Each row is a point on a landscape with many peaks, with its height.
From any point a climber takes the steepest step (rise divided by distance) to one of its 2 nearest points. It stops when none of these is higher. Distance is the straight distance between rows; heights are no part of it.
vibu: [ 10  -7   6  -6  -5   6  -5   9  -1   2  -6   6  -4 -10  -9   5   1   8
   4   5  -1   4 -11   6  -2  -2   5   9  -4  -7   4 -22  -3  -5  -3  -3]  h=144
Luzev: [ 24   9  -6   3   1   6  27  -5   1 -15  -3   3  -5   5  -1   6  -3   3
 -18  23  -3  -9   3  -4   4   9  -5  10  -6 -10   6  -6   3  -8  14   1]  h=109
komop: [  8 -15  -7  -9  -3   4   0   2   3   2 -14  14  -5   6  -1  -7  -4  -3
  -2  -3  -4   0 -10  10  -5  -5  -3   3   2 -10   1  10   2   7 -10  14]  h=535
fip: [ 16   9   5  11  -5  -5 -10   5   1  -6   4  -3   2  -9  -3  20  -2   0
   9   5  -3  -1  10 -13   2   9   3  -5   4   8  -1 -22   5  -1  13   0]  h=428
peb: [ -3   9  -2   6  -5  -7  -1 -13   2  -3   0 -14   8   8   3  -1   2  -6
   7  -4   4   2   5 -10   3   4   2 -13   5  12   4   8   5   7   6  19]  h=205
satoz: [ -9  -3 -15  -6   2  -2  -5 -15   5  -1  -3   1   0  12   2 -20  -5  -5
  -5 -16   1  -5   0   5   2 -12   1   0   5   4   1  38   2  11  -1  16]  h=549
Diz: [  3  13  10   3   2 -19  -3   2  -2   9  -1   5  -5  -3  -3  -1   0  -2
  -4   1  -2  -4   6  -2   4  -1  -2 -16   4   8 -14  -1  -6  10  -3  -2]  h=478
sed: [-11 -12   8   2  -5   3  -6   6 -19  15   7  -2   0  -7   8   3  -5  -4
  11   4   9   2  -3   2 -10   2  16  -5  -4  -8  -3  -2 -17  -9  -1  -7]  h=296
lur: [-26  -1  -6  -3   2   3   8 -12   7   2   5  -8   6  12   9 -19  15  -4
   4 -19   5   9  -2  -1   5   0  -1  -2   7   9   5  21  -1   9  -4   5]  h=353
Dige: [ -8 -20  -5 -12  -3   8  -8   3   3   7  -8  15  -4   3   2 -16   0  -1
   4 -14  -2   5 -11  15  -5 -10   0   5   0  -7  -2  15   0   7 -13   4]  h=586
Ligit: [  4   4  -6  16  -3   6  -2   3  -3 -16  15  -9  10   3   4  20  -3  -4
   1   7   1  -9   8 -16  -2   9  -2   7   5   2   2 -12  10 -10  17  -7]  h=242
Rolun: [  6  -5   2  -4  -3   4 -12   2   7  -2  -7   4  -4  -9  -9   1   3  11
   5  -5   0   5  -9   9   2  -8  -6   7   1   3   1 -18   7  -2  -6  -1]  h=126
Bute: [ 22  -2  13  -4  -6   4   5  10  -3   9  -4  10 -10 -11  -2  12  -1   0
  10  20 -13  11  -4  -4  -1  10  16   3  -8  -9   8 -19 -15  -2   2   2]  h=383
dos: [ 10  13 -12   1   7 -13  -8  -5   3  -7  -3  -1   2  -2 -11  -5 -16   1
 -20  -5   4 -19  13   3   3 -10 -15  -4   5  -1  -6  14   4  -2   3  -1]  h=347
nure: [  5   3  -8   6   6  -8 -10   5  -1  -3   2  -2   3  -6  -6   5 -11  -2
 -15  -3   4 -18  14   3  -1  -8 -13  -1   3  -2  -6   0   5  -6   1 -15]  h=283
navu: [ 18 -11   4  -1   1   6  20   6  -5   2  -9  14 -14  -2  -1   3  -2   4
 -10  19  -5   2  -5   6  -1   3   1   6  -6 -15  -1  -8  -6  -1  -2  -3]  h=374
bovib: [ 31  -7  -5  -6   3   8  26   0   2  -7 -18  15 -14   2  -3   1  -1   8
 -13  21  -3  -4  -1   8   1   2  -6  10  -6 -17   4  -8   1   1   4   4]  h=399
noso: [-13  -6  -4   2   0  16   7   1   1 -10   9  -6   5   6   0   3   5   4
  -6   1  -3   4  -8  -3   1   3  -7  14  -2  -2   7  -3   7 -12  -5 -12]  h=457
Zimeg: [  1  11   4   4  -1 -11  -8  -6   7  -1  -3  -6   0  -4  -6   3   4   5
   5  -6   0   2   2   0   5  -6  -4  -9   5  16  -5  -9   8   8   2   6]  h=600
Gop: [-14  -9   1   4   3 -10  -5  -4  -7  13   2  -2   0   7  13  -9   2 -10
   2 -11   5  -4   7   1  -2  -6   9 -12   9   3  -5  24  -6  13   0   6]  h=674
momu: [-10  -1  12  -5   1  -6   3   4  -4  15  -1  15 -10   0   2 -12  10   1
   1  -4  -5   9 -13   9   3  -2  11  -5   0   1 -13   4 -14  13  -8  -3]  h=41
pimaf: [-27  -3  -5   3   9  -2  -3 -18   5   1   8 -17   4   4  11 -14  14   0
   4 -21  10   4   8   1   4 -10  -3  -3   4  14   3  18   6  10   2  -5]  h=421
basat: [ 19  17 -11  -6   4 -15  -2 -13   2  -6 -14   6  -4   7 -10  -8 -19   4
 -15   2   1 -13   3   4   2  -6  -8  -5   4  -5  -7  19   3   3   6  19]  h=537
kom: [ 18  13   2   4   7  -7   0  14   0  -3  -1   8  -4 -12  -9  13  -5   6
 -12   9  -4 -12   8   1   0   2 -10   5  -3  -6  -9 -26   0 -10   5 -23]  h=425
vufu: [  8  -8  -4  12  -4   8  -3   9 -10  -5   7  -4   4  -1   5  18  -6  -3
  -2  10   4 -12   7  -6  -6   7   1   8   1  -9   6 -14   4 -13  11 -11]  h=263
fimuv: [ 28  16 -10   1   4  -3  21  -7   0 -14  -6   7  -6   1  -3   0 -12   5
 -26  19   4 -17   8   0   3   3 -11   6  -5 -12  -2   1   3  -8  16  -1]  h=137
lofa: [-16 -15 -11  -5   0  16  -6  -7   8  -7   5  -3   2   3   1  -8   2   4
  -4 -14   1   3  -4   6   6  -8 -12   8   1   3   8  13  10  -7  -7  -8]  h=291
bufu: [ 23  -4  -2   3   0 -13 -12   6 -10   8 -10   8  -5  -3   2   8 -17  -6
  -5   6   5 -15  16   0  -7  -1  -5 -10   8 -13  -5   2  -3   2   2   2]  h=307
Beza: [ 13   9 -11  11  -3  -2  -4  -1  -1 -13   5  -7   8   1  -1  13 -10  -2
 -10   6   4 -16  11  -9   1   3  -7   1   6   0   2  -5  10  -8  14  -1]  h=214
numel: [-21   2   1   9   1   2   7  -4  -4  -2  16 -13   6   9   5   4   8  -1
  -1  -3   1   5  -1 -11   1   2  -2   1   3   5   1   1   0  -5  -1 -11]  h=592
Tovol: [ -9  13   3   1   0  -2   1 -11  13  -6   3  -9   2   1  -5  -4  13   6
   6  -8  -3  10  -4  -3  11  -2  -3  -2   2  20   2  -6   7   6  -1   6]  h=534
fipi: [-10  -1  -9   1  -4   9  19  -6   0  -3   6  -4   8  17   6 -10  -4 -11
  -6   1   1   3  -1  -8   1   8  -1   1   0  -8  11  24  -5   0  -4  13]  h=260
raza: [  9  -2  -5  -4  -2  -4 -11  -4   7  -2 -13   6  -6   1  -9  -3  -3   6
  -1  -7  -1   0  -6   9   2 -10 -10  -1   6   3  -1  -2   8   6  -6  10]  h=103
fure: [  4  11   7   4   5 -10 -10  10   0   0   2   0   0 -14  -9  10  -2   5
  -2   0   0  -6   5   1   0  -3  -7  -1  -1   5 -12 -21   2  -5   0 -19]  h=474
rit: [-22  -3  10  -3   4   7  -3   5  -8   6  11  -5  -1  -5   0   1   7  10
   3  -3   2   9 -13   2  -3  -1   7   6  -6   2  -6 -10  -4 -11  -5 -23]  h=570
vado: [ -8 -13  -5   5   3   1 -17   3  -6   0   6 -12   6 -10   0   7  -6   4
   0  -9   9  -6   6   5  -6 -13  -1   4   0   1   0  -3   7  -7   1 -18]  h=218
gemog: [ 24  -3  -4  -6  -8   5   4   5   7  -3 -17   6   1   4  -5   6  -1  -3
   6   7  -7   3  -4  -1  -1   8   1   2   2  -8  13 -11   4   3   0  22]  h=458
nud: [  5  14  15   6   2  -6  -7  10   0   3  12  -1  -3 -15  -7  18   4   5
   9  11 -11   6   1 -10   3   5  10   3  -5   9  -5 -26  -6  -4   8 -17]  h=356
vit: [ 24   0  -4   0   5  -3   3   9  -1  -2  -8  11  -9  -6  -6   7  -7   8
 -16   9   1 -15   4   8  -1  -2 -12   7   0 -14  -4 -17   1  -4   4 -15]  h=388
mut: [ -4  -1   7  10  -3  -1 -13   8 -14   3  13  -8   5 -12   6  16  -4  -3
  12   5   9  -2   9  -9  -9   5   8  -4  -3   1  -5 -16  -3 -12   9 -15]  h=691
mabu: [  0  13  -8  -7  -5   1   8 -11  11  -8  -6  -3   7  11  -5 -11   1  -2
   0  -4  -3   6  -8  -2   7   4  -3  -2   0   7   8  12   5   4  -1  24]  h=127
ros: [-17   0  12  -8   1   1   7   3   3  13   0   6  -3   2   4 -13  19  -2
  11  -9  -6  16 -12   3   5   4  13  -2  -1   8  -1   1 -12  11 -10   1]  h=67
Vazi: [  6   9   8   6   5 -16   4   6  -9   8   1  10  -6  -2   1   2  -8  -8
 -14   8  -2  -9  11  -1   0   4  -4 -16   3  -5 -16   6 -10   3  -3  -7]  h=404
mev: [  9 -10  -9   9   1   3   1   5 -10  -2   3  -2   1   1   3  10 -12  -4
 -16  10   3 -19  11   1  -3   1  -6   6   1 -14   4   2   1 -10   6 -14]  h=288
luze: [-21  -6   3 -12   1  10  -1  -2  14   2  -3  -1   3  -1   5 -16  19   3
  18 -19   1  17  -8   9   5   0  -2   1  -1  12   4   1   5   5 -12   4]  h=584
mufup: [-10   4   8   2   6  14   1  11  -2  -8  14  -4   1  -3  -4  16   9  11
   4  10 -10   7 -12  -9  -2   6   6  21  -8   1  -1 -24   2 -17   3 -23]  h=411
muso: [-16  -4   4  13  -1   5  -3   4 -11  -1  17 -15   8   1   9  14   2  -3
  10   3   4   3   4 -13  -6   6   5   3   0   2   1 -10   1 -11   5 -14]  h=641
vumu: [-12   4   6   4   4   0  -9   4  -2  -2  10  -6   2  -9  -4   8   6   8
   2  -2   1   2  -4  -1  -2  -4  -1   5  -3   9  -8 -17   5  -9   0 -21]  h=525
risul: [  7  -8   8   3   1   3  10  11 -14   8   1   9  -9  -5   2   7  -6   2
  -7  16  -1  -2  -3   5  -5   5   6   2  -7 -16  -4  -9 -12  -7  -1 -12]  h=349
Gugod: [-28  -1  11  -1   7   3  -8  -1  -8   6  14 -16   6 -11   6   2  12  10
  18  -7  11  12  -5   1  -8  -5  12   2 -10   9  -7 -13  -3  -8   3 -21]  h=522
lotu: [ 17  13 -14   4  -2   1   5  -7   2 -17   0  -2   3   4  -6   3 -10   3
 -20   9   3 -17   3  -2   4   1 -11   9   1  -5   6   1   9  -9  13   1]  h=178
bere: [ -9  15  -1  -7  -4   3  16  -6  13  -3  -1  -5  10  11  -1 -12  11  -7
   9  -5  -6  14  -5  -8   9  12   2  -4   0  10  12   8  -2   9  -6  20]  h=120
maf: [-19   4   8  -8   1  12   9  -1  12  -3   7   3  -5   4  -2 -10  18   8
   1  -7 -11  18 -15   0  12   5  -4   6  -3   9   3  -3   0  -3 -12  -9]  h=423
fen: [-11 -16 -12  -6   0   2  -4  -5   4   7  -6   0   4  10   7 -14  -1 -11
   5 -16   0  -1   0   5  -4  -9   5  -2   5   0   5  29   2  13  -6  15]  h=637
lurar: [  1  -3   8  -6   1 -15 -15   1  -3  15 -10  10  -7  -5  -1  -7   2   3
  13 -10   3   2  -6   8  -8 -12   6  -8   4   3 -13  -1  -6  15  -6   6]  h=635
gagol: [  3   4  13   2   1   8   0  13  -4  -1  12  -1  -3 -12  -5  18   4   7
  10  16 -11   7  -7  -9  -3   9  16  13 -10  -1   2 -28  -8 -14   8 -16]  h=389
zuro: [ -6 -12 -16  -8  -1  13  -1 -10   6  -9   2   7  -4   7  -2 -13  -5   3
 -15  -9  -1  -3  -5   9   9  -9 -13   8   0  -5   5  25   6  -4  -6  -3]  h=332
linim: [  0   9   9   8   2 -17 -15  -3   1   4   0 -11   3 -11   1   6   5   1
  14  -6   7   0  14  -2  -1  -5   0 -16   1  17  -9 -12   6  10   5   1]  h=672
lile: [ 16  -5  -7 -13  -4   8  13   2   9  -3 -20  13  -1   9  -3  -5  -2  -6
   2   5  -9   3  -9   5  -3   6  -3   3  -2  -9   9   6   3   6  -8  24]  h=492
viguv: [ -4  -3  -4  -3  -4  26  19  12  12 -12   1  -3  15   7  -2   3   5  -6
   5   7  -5   7  -3  -7   1  18  -5  15  -6  -7  20  -8   5  -7  -7   4]  h=62
megep: [-18   4  -6  11   5  -4  -1  -7  -4  -5  16 -16   8   6   4   3  -3  -3
 -10  -4   6  -7  10 -10   1  -4  -7  -1   5   6  -1  13   3  -5   3 -12]  h=675
pume: [ 18   0   3 -10  -1   4  17   4   9   2 -14  15  -9   3  -6  -2   3  -1
  -1  11 -17  11 -10   3   3   5   3   2  -5  -6   6  -3  -3   8  -8  15]  h=456
kuv: [  0   2 -10  -8   0   4   8 -12   5 -11  -2  15  -9   9  -4 -18  -6   5
 -20  -3  -3  -2  -8  10   8  -6 -12   3  -1  -4  -5  23   3   1  -4   5]  h=387
vimuv: [ -5  -6  -2  -1  -5   9  -4   0  12  -6  -4 -11  12  -4   0   1   9  -1
  18 -10   2  12  -1  -1  -1   0   1   1  -2  10  11 -11  13   4  -3  13]  h=262
mopo: [-10   5  -1  -5   2 -14  -1 -11   3   8  -9   6  -3  14   6 -19   9  -5
   4 -16  -1   0  -4   5   0  -4   5 -10  10  10  -9  23  -2  21   1  18]  h=195
letan: [-11  -3   0  -2   9 -17 -14 -14   4  10 -10  -5  -3   1   9 -17  11   1
  12 -22   8  -4   8  12  -3 -16   2 -12   7  17 -10  16   5  23   2  10]  h=290
kozu: [ -6  -3  10  -5  -5   8  14  11   4   9   0   3   4   1   3  -3   9  -9
  13   4 -10  16  -8  -4   2  14  12   0  -5  -1  10  -4 -11   4 -12   8]  h=72
vubo: [-17 -15   0  -3   2  10 -15  -1  -1   0   6 -11   5 -11   2   0   4   9
  10 -12  10   7  -4   9  -6 -12   3   7  -6   4   1  -7   6  -9  -3 -15]  h=190
Nuno: [-19 -15  -4 -12   0   8  -7  -3  11   6  -5   8  -1   4   7 -22  11  -2
  12 -23   1   9  -8  14   0  -7  -1   0   2   5  -1  17   4   9 -11   5]  h=646
Gif: [ 16   3   2   5  -2  13  25   4   3 -11   2   3  -4   3   0  13   3  -1
  -7  23 -12   2   0  -9   4  15   2  12  -6  -8  11 -15   0  -7   9   0]  h=89
Birus: [-20 -12 -13 -12   4   4  -6  -8  12   6  -8   7   1  12  11 -26   9  -8
  11 -27   0   4  -1  10  -1  -8   3   0   5   7   1  34   3  17  -6  13]  h=725
gisuv: [  6  -8   5  -3   2  -8 -11  13 -17  13  -2  10  -5 -13  -2   2 -14   2
  -1   4   9  -9   4   9 -11  -6   4  -4  -3 -18 -12  -5 -15  -4  -2 -14]  h=529
bap: [  3  -2   2   2  -2 -13  -4  -4  -7  10  -6   5  -3   9   8  -3  -4 -10
   0  -1   0  -4   4  -2  -3   1   6 -16   8  -1  -6  18  -5  12  -1  16]  h=583
vifan: [ -7  -6   6  -1   0  -6 -19   3  -9   8   3  -8   3 -19   1   4  -2   5
  15  -5  15   2   2   6 -10 -11   8  -5  -5   3  -7 -13  -3  -4   3  -9]  h=431
Mag: [ -1  -6 -14   6   2   5   0  -4  -3  -9   7  -7   3   4  -2   4 -10  -2
 -18   2   3 -14   5  -1   2  -6  -9   9   2  -5   7  11   7  -9   3  -9]  h=253
terol: [ -7   1   7  -7   0  16   6   3  12  -9   4   4  -7  -2  -8   0  13  11
  -2   1 -14  14 -15   1  10   5  -5  13  -7   4   5 -13   4  -9 -10 -10]  h=390
funu: [ 15  12  -4  -5   4 -17  -9  -6   7  -1 -16  11  -9   3 -13  -5 -11   8
  -6  -5  -2  -6  -1   7   3 -10 -13  -7   9   3 -10   1   3  10  -3  11]  h=75
siket: [ -8  16  -5  -1   0   2   4 -14   8 -13   7  -1  -2   5  -6  -9   1   8
 -14  -4  -1   1  -8   0  12  -2 -14   3   1   8  -2   8   7  -5   0  -2]  h=118
Lud: [ 13 -10   1  -4  -4  -9 -12   4  -5  11 -12   9  -4  -4  -1   1  -7   0
   6  -1   2  -2  -3   5  -9  -8   1  -4   5  -8  -4  -3  -2   8  -5   9]  h=564
kimer: [ 31  -1  -8  -3  -4   3  10   0   4  -6 -16  10  -6   4  -5   6  -4   4
  -8  13  -4  -6  -1   3   1   4  -5   6   1 -13   9 -12   4   1   6  12]  h=427
sos: [ -9  -5  -1 -14  -3  14   4   3  16  -2  -7   5   4   3  -1 -13  10  -1
   9 -10  -5  13 -11   6   5   4  -6   3  -2   5   8   2   5   2 -16   9]  h=536
lefe: [  8  -1  -4  -1   1   9  31  -4   1 -10  -2   9  -8   7  -1  -5  -2   1
 -19  16  -5   2  -6   2   6   4  -5   5  -7  -9   0   8  -1  -3  -1   3]  h=198
Gesel: [-20  -4  -8  -7  -1  13  15  -2   9  -1   2  -3  12  14   6 -16   6 -10
   3 -10   1  10  -4  -3   2   7  -4   2   1   0  12  20  -2   4 -12   8]  h=302
vav: [ -6 -12  -5   0   1  -2  -9  -1  -3   5  -1   2  -2   0   0  -6  -5  -1
  -8  -9   3  -5   0   8  -1 -12  -2  -2   5  -2  -4  14   1   4  -6  -4]  h=433
Vip: [  6   0  15   0  -9   3  -2   9  -5   8   5   1  -3 -10   0  11   4  -2
  17  12  -6  13  -3  -8  -1  10  19  -1  -6   0   7 -18 -12  -2   2   1]  h=352
mumen: [  6  -9   7  10  -7  15  12  10 -14   2   7   2  -4   0   9  15  -3  -6
   4  22  -3   0   2  -7  -5  19   7   5  -7 -15   8 -14  -9 -15   6  -7]  h=60
soge: [ 26  -5  -6  -1   2 -10  -9   7  -4   4 -14  11  -6  -4  -5   4 -14   4
 -10   3   3 -16   8   8  -6  -8 -11   1   7 -17  -3  -6   1   3   0  -4]  h=348
fogi: [-14   8   8   6   6 -15  -6  -1  -4   7   7  -7   2  -3   3  -3   7  -1
  -1  -9   6  -4   8   1   2  -5  -2 -13   4  14 -12   3  -1   7   0 -11]  h=571
dadaz: [ 13  -1  12 -10  -3   2   6   8   8   7  -9  11  -9  -8  -8   2   5   4
   8  10 -17  15 -11   2   3   3  12   5  -6  -3   7 -14 -10   5  -8   6]  h=418
fumer: [ -5  16 -11  -2   2  -9  -3 -20   1  -4   1  -7   5   9  -2 -19 -10  -1
 -11 -10   6  -7   1  -2   5  -8   0  -3   2   4   0  35   1   4   6  18]  h=441
paz: [ -6 -18  -3  -5  -4  17 -11   7  -1  -3   1  -5   6 -10  -2   4   2   7
   9  -4   7   4  -8   7  -7  -4   3  15  -7  -6   8 -15   5 -14  -2  -9]  h=172
Kupu: [  3  -9  -6   8   4  -5 -17   8 -10   4   4  -6   5 -11   0  10 -13  -3
  -5  -2   8 -18  17   2  -6  -7  -3   0   2  -6  -2   0   1  -8   3 -19]  h=250
Virev: [ 18   3   3  11  -2   5  14   6  -8  -5   4   5  -7   0   5  17  -4  -3
  -8  23  -5  -6   7  -9   0  15   0   3  -3  -9   3 -15  -2  -9  11  -9]  h=73
Dazis: [  6  -7  -2  -2   4 -15 -15   3  -4  10  -9  10  -5  -2  -3  -4 -11   0
  -3  -8   3  -9   5   8  -7 -14  -4  -7   7  -5 -11  10  -2  11  -5   1]  h=499
begi: [  7  18  -7   2  -4  -7  -1 -14   4  -9  -4  -9   6   7  -6  -3  -7   0
  -5   0   2  -3  -1  -6   6   1  -2  -6   4   7   3  10   6   1   9  21]  h=166
sisi: [-11  -7   0   4  -4  13   2   6   4  -6   7 -12  12  -2   2   7   8  -1
  15  -4   1  11  -2  -7  -3   5   4   7  -2   4  10 -13   7  -6  -1   0]  h=284
Nufi: [  3   1   6  10  -2 -10 -17   4  -8   4   4  -8   4 -12   4  12  -4  -5
   9  -1   9  -5  15  -5  -5   0   2 -12   3   4  -7  -9   2  -2   6  -6]  h=761
Feto: [ 14   2   6   2  -7 -13 -10  -4  -7   8 -10   3  -4   5   6   7  -4 -10
   8   4   0  -1   8  -9  -3   7   5 -20   7   2  -3   5  -2   8   3  19]  h=520
bipul: [ -6  -8   1  -3  -3  11   5   4   3  -1   0   2   1   2  -1  -3   5   1
  -2  -1  -3   7 -11   4   2   1  -2   5  -3  -3   5  -2   1  -3 -10  -1]  h=493
Tinit: [ 12   5 -12  -7   1  -5   7 -12   3  -7 -10  12  -7  10  -4 -14 -14   1
 -18   1  -1  -8  -5   7   1  -7  -7   0   0  -9  -6  26   2   6   1  16]  h=454
Dud: [-12  -2   1   6   3  19  15   7  -3 -11  14  -6   3   9   1  13   7   3
  -1  12  -9   6  -9 -10  -1  11  -2  21  -6  -6   6 -14   3 -16   0 -17]  h=432
ven: [ 20   5   7   5  -9  -9 -13   1  -2   3  -6   1  -2  -5   0  14  -3  -3
  13   5  -2   3   8 -10   0   8   6 -14   5   5   1 -14   0   6   7  11]  h=468
Batid: [-24  10   4  -4   3   5   6 -11  13  -6   8  -8   1   5   2 -10  23   7
   8 -14  -2  16  -7  -4  11   2  -6   2   1  19   3  -2   5   3  -5  -5]  h=475
Guve: [  1  13  -1   2   2  -1  17  -6   1 -10   6   3  -6   4  -5  -2  -2   3
 -21   9  -6   0  -6  -3   9   2  -8   2  -2   1  -4   3   0  -4  -1  -5]  h=160
fugak: [ -1   3  -3  -3   5 -21 -14 -11   2  10 -13   1  -3   8   3 -11   0  -3
   6 -15   2  -8   7   4  -6 -11   2 -15  10  11 -11  23   2  21   2  20]  h=241
baze: [-15   1   9  -1   0  17   8  10   9  -6  12  -9  10  -1  -2   7  15   2
  17   0  -9  18  -7 -12   1  12   7  14  -7   5  12 -18   0  -6  -4  -6]  h=303
Beva: [ -2  -2  10   0   1 -16 -15   9 -14  17   1   5  -3 -12   2  -1  -6  -3
   6  -2   9  -5   7   5  -9  -5   7 -14   0  -3 -17   0 -13   4  -3  -9]  h=615
nuze: [-24   4   3   9  10 -10  -5 -10  -2   3  12 -19   6  -1  10  -2  12   0
   4 -13  10   0  12  -2   0  -7  -3  -8   3  16  -6   6   4   6   3 -14]  h=497
kif: [ -2  -5  -3   2  -2  14  29   0  -3  -5   4   2   0  12   5  -3  -3  -7
 -10  13  -4   3  -4  -5   2  12  -2   4  -5 -12   9  10  -5  -5  -4   5]  h=224
Ravez: [-15   0  -6   6   4  -8  -3 -11  -2   2   9 -10   4   7   5  -8  -3  -6
  -9 -10   6  -8  10  -4   3  -8  -1  -7   7   5  -1  27  -1   5   1   0]  h=815
Migap: [-13   4   7  -1  -3   4  11   0   6   3   4  -5   5   5   2  -5  15  -4
   9  -4  -5  15  -7  -6   6   7   6  -2   1   8   7  -2  -4   5  -8   5]  h=92
Zoti: [ 19  -6 -15   3   3   0   8  -4  -5  -6  -5   4  -4   4   1   1 -16  -2
 -23  12   5 -22  11   4  -1  -4  -8   6   0 -17   4  14   2  -5   8  -3]  h=329
laka: [  9  -9  -9   1   2  -1   2   0  -4   0  -5   8  -6   3  -2  -3 -11   0
 -18   3   1 -12   1   9   0  -8  -8   3   3 -12  -2  13   0   1  -3  -2]  h=378
peda: [-21  -9   5  -6   2   5 -14   1 -14   8  10 -12   6 -15   2   1   0   7
  16  -4  17   5  -5   6 -14  -8  17  -1 -11  -1  -5  -9 -10 -13   4 -14]  h=477
Dato: [  8  17   7   8   2  -2   1   5   7  -8   9  -1  -2  -6 -10  16   5   6
  -2  11 -15   2  -1 -10   7   5   1   8  -1  10  -2 -24   3  -3   8 -11]  h=321
votu: [ -7  -5  10   3   0   4  -2  10 -17   8  10  -1  -2  -9   2  10  -6   3
   2  12   4  -1  -5   1  -8   5  11   2  -8 -10  -6 -12 -13 -15   1 -18]  h=323
lala: [ -7 -14   5   6  -7  -1  -7   2 -12  12   3  -5   3  -1  12   3  -2 -10
  11  -1   7   2   5  -3  -7   2  10  -9   3  -2   3   5  -6   0  -1   3]  h=267
liv: [  4  12   0   5   2 -18  -4  -6  -5   3   0  -1   1   5   1  -2  -9  -8
 -11   0   3 -12  13  -6   2   0  -3 -17   7   3  -9  19  -3   6   3   9]  h=528
Gero: [ -5   3  14   3  -5   6  -2   7   2   1  11  -8   4  -9  -1  11  13   0
  21   4  -8  17  -4 -12   1   9  16   4  -7   9   7 -21  -4  -3   4  -3]  h=325
vuk: [ -8  -8   4   0   1  -6 -16  -4   1   6  -4 -11   3 -13   6  -2   6   4
  17 -14  12   6   3   9  -6 -14   5  -7  -2  10  -3  -7   6   7   0   2]  h=384
dibi: [ -1 -12   3 -10  -4  14  17  14   3   6  -9  11   3   4   4  -7   2 -10
   7   6  -6   9  -9   5  -5  11   6   3  -8 -11   9   4  -7   3 -16  12]  h=56
lut: [-15 -10  -2  -3   6  -5 -13 -12   8   5  -7  -9   1  -4   9 -13  11   3
  16 -22   9   7   3  14  -2 -16  -1  -5   1  15  -2   7  10  14  -2   6]  h=338
Pili: [-12   7   2  -5  -1  -6  10  -8   6   7  -5  -2   4  13   7 -15  15  -8
  10 -10  -3   8  -4  -3   5   6   7 -10   6  12   3  15  -5  16  -3  20]  h=154
Bomup: [  2 -10   5  -5  -5  19   0  14   0  -4   2   0   4  -8  -5   9   4   6
   9   7  -1   6 -11   1  -5   7  10  18 -10  -9  10 -25  -2 -14   1  -5]  h=158
zez: [  6   3  -3   3  -6  14  16   4   6 -12   3  -3   7   7  -3   7   3  -3
   0  10  -7   5  -4 -10   5  14   0   8  -3  -2  15  -9   3  -5   3   8]  h=74
poku: [ 25   9  -5   3   5 -15  -7   4  -5  -1  -8   6   0  -2  -2   7 -19 -10
 -16   6   4 -23  28  -4  -4   4 -13 -14   5 -14  -7   8  -2  -5   7   0]  h=257
nis: [  7  17  -4  -4   4 -21  -5 -12   1   1 -10   5  -4   9  -4 -11 -11  -1
 -10  -4   0 -11   3   1   1  -6  -2 -13   6   3 -13  25  -1  11   4  20]  h=647
dun: [  1   0  14  -7  -3 -12 -12   5  -8  16  -3   6  -6 -13  -1  -2   1   4
  15  -1   5   6  -6   5  -6  -6  14  -9  -2   0 -10 -10 -15   6  -3  -1]  h=720
sibu: [ 24   8  -3   8  -8   1  -1   2   5 -11  -3   0   2   0  -5  15  -3   0
   1   9  -5  -4   4  -9   4  11   2   0   5   1   7 -18   7  -1  13  10]  h=393
buki: [ -2  11   5   2   1   2   4   0   8 -10   6   1  -4  -2  -9   6   7   8
  -7   4 -11   4  -8  -3  10   0  -6   8  -1  10  -1 -15   6  -5  -1  -9]  h=355
fuv: [ 15  26 -10   1   2 -13  -4 -12   0 -11  -2  -6   5   1  -9  -6 -19   1
 -18   2   6 -17   9  -3   5  -3  -9  -3   1  -1  -3  18   4  -6  12  11]  h=434
Diruv: [ -6  -6  -1  10  -6  -2  -4  -5  -4   1   6 -15   9   4  10   6   0 -10
   8  -3   7   1  10 -11  -3   2   4  -9   5   5   6   6   3   2   4   8]  h=238
Gibul: [  4  -3   5   8   5  -5   9   9 -14   6   3   9  -7  -3   3   5 -11  -5
 -16  13   0 -11   8   4  -4   3  -3  -6  -2 -14 -12   3  -9  -5  -1 -16]  h=350

For each start below, name the point where the climber stops.
nud -> Birus
vibu -> nis
buki -> Nufi
Pili -> rit
Guve -> fogi

Call two points neighbours if one is among the 2 nearest of the other. Go from one point of each pair to the other, from neighbour to neighbour, staying as high as possible. Name the lowest point that can't be avoided.
lile / fogi -> risul
nis / Ravez -> liv
Ravez / Nufi -> numel
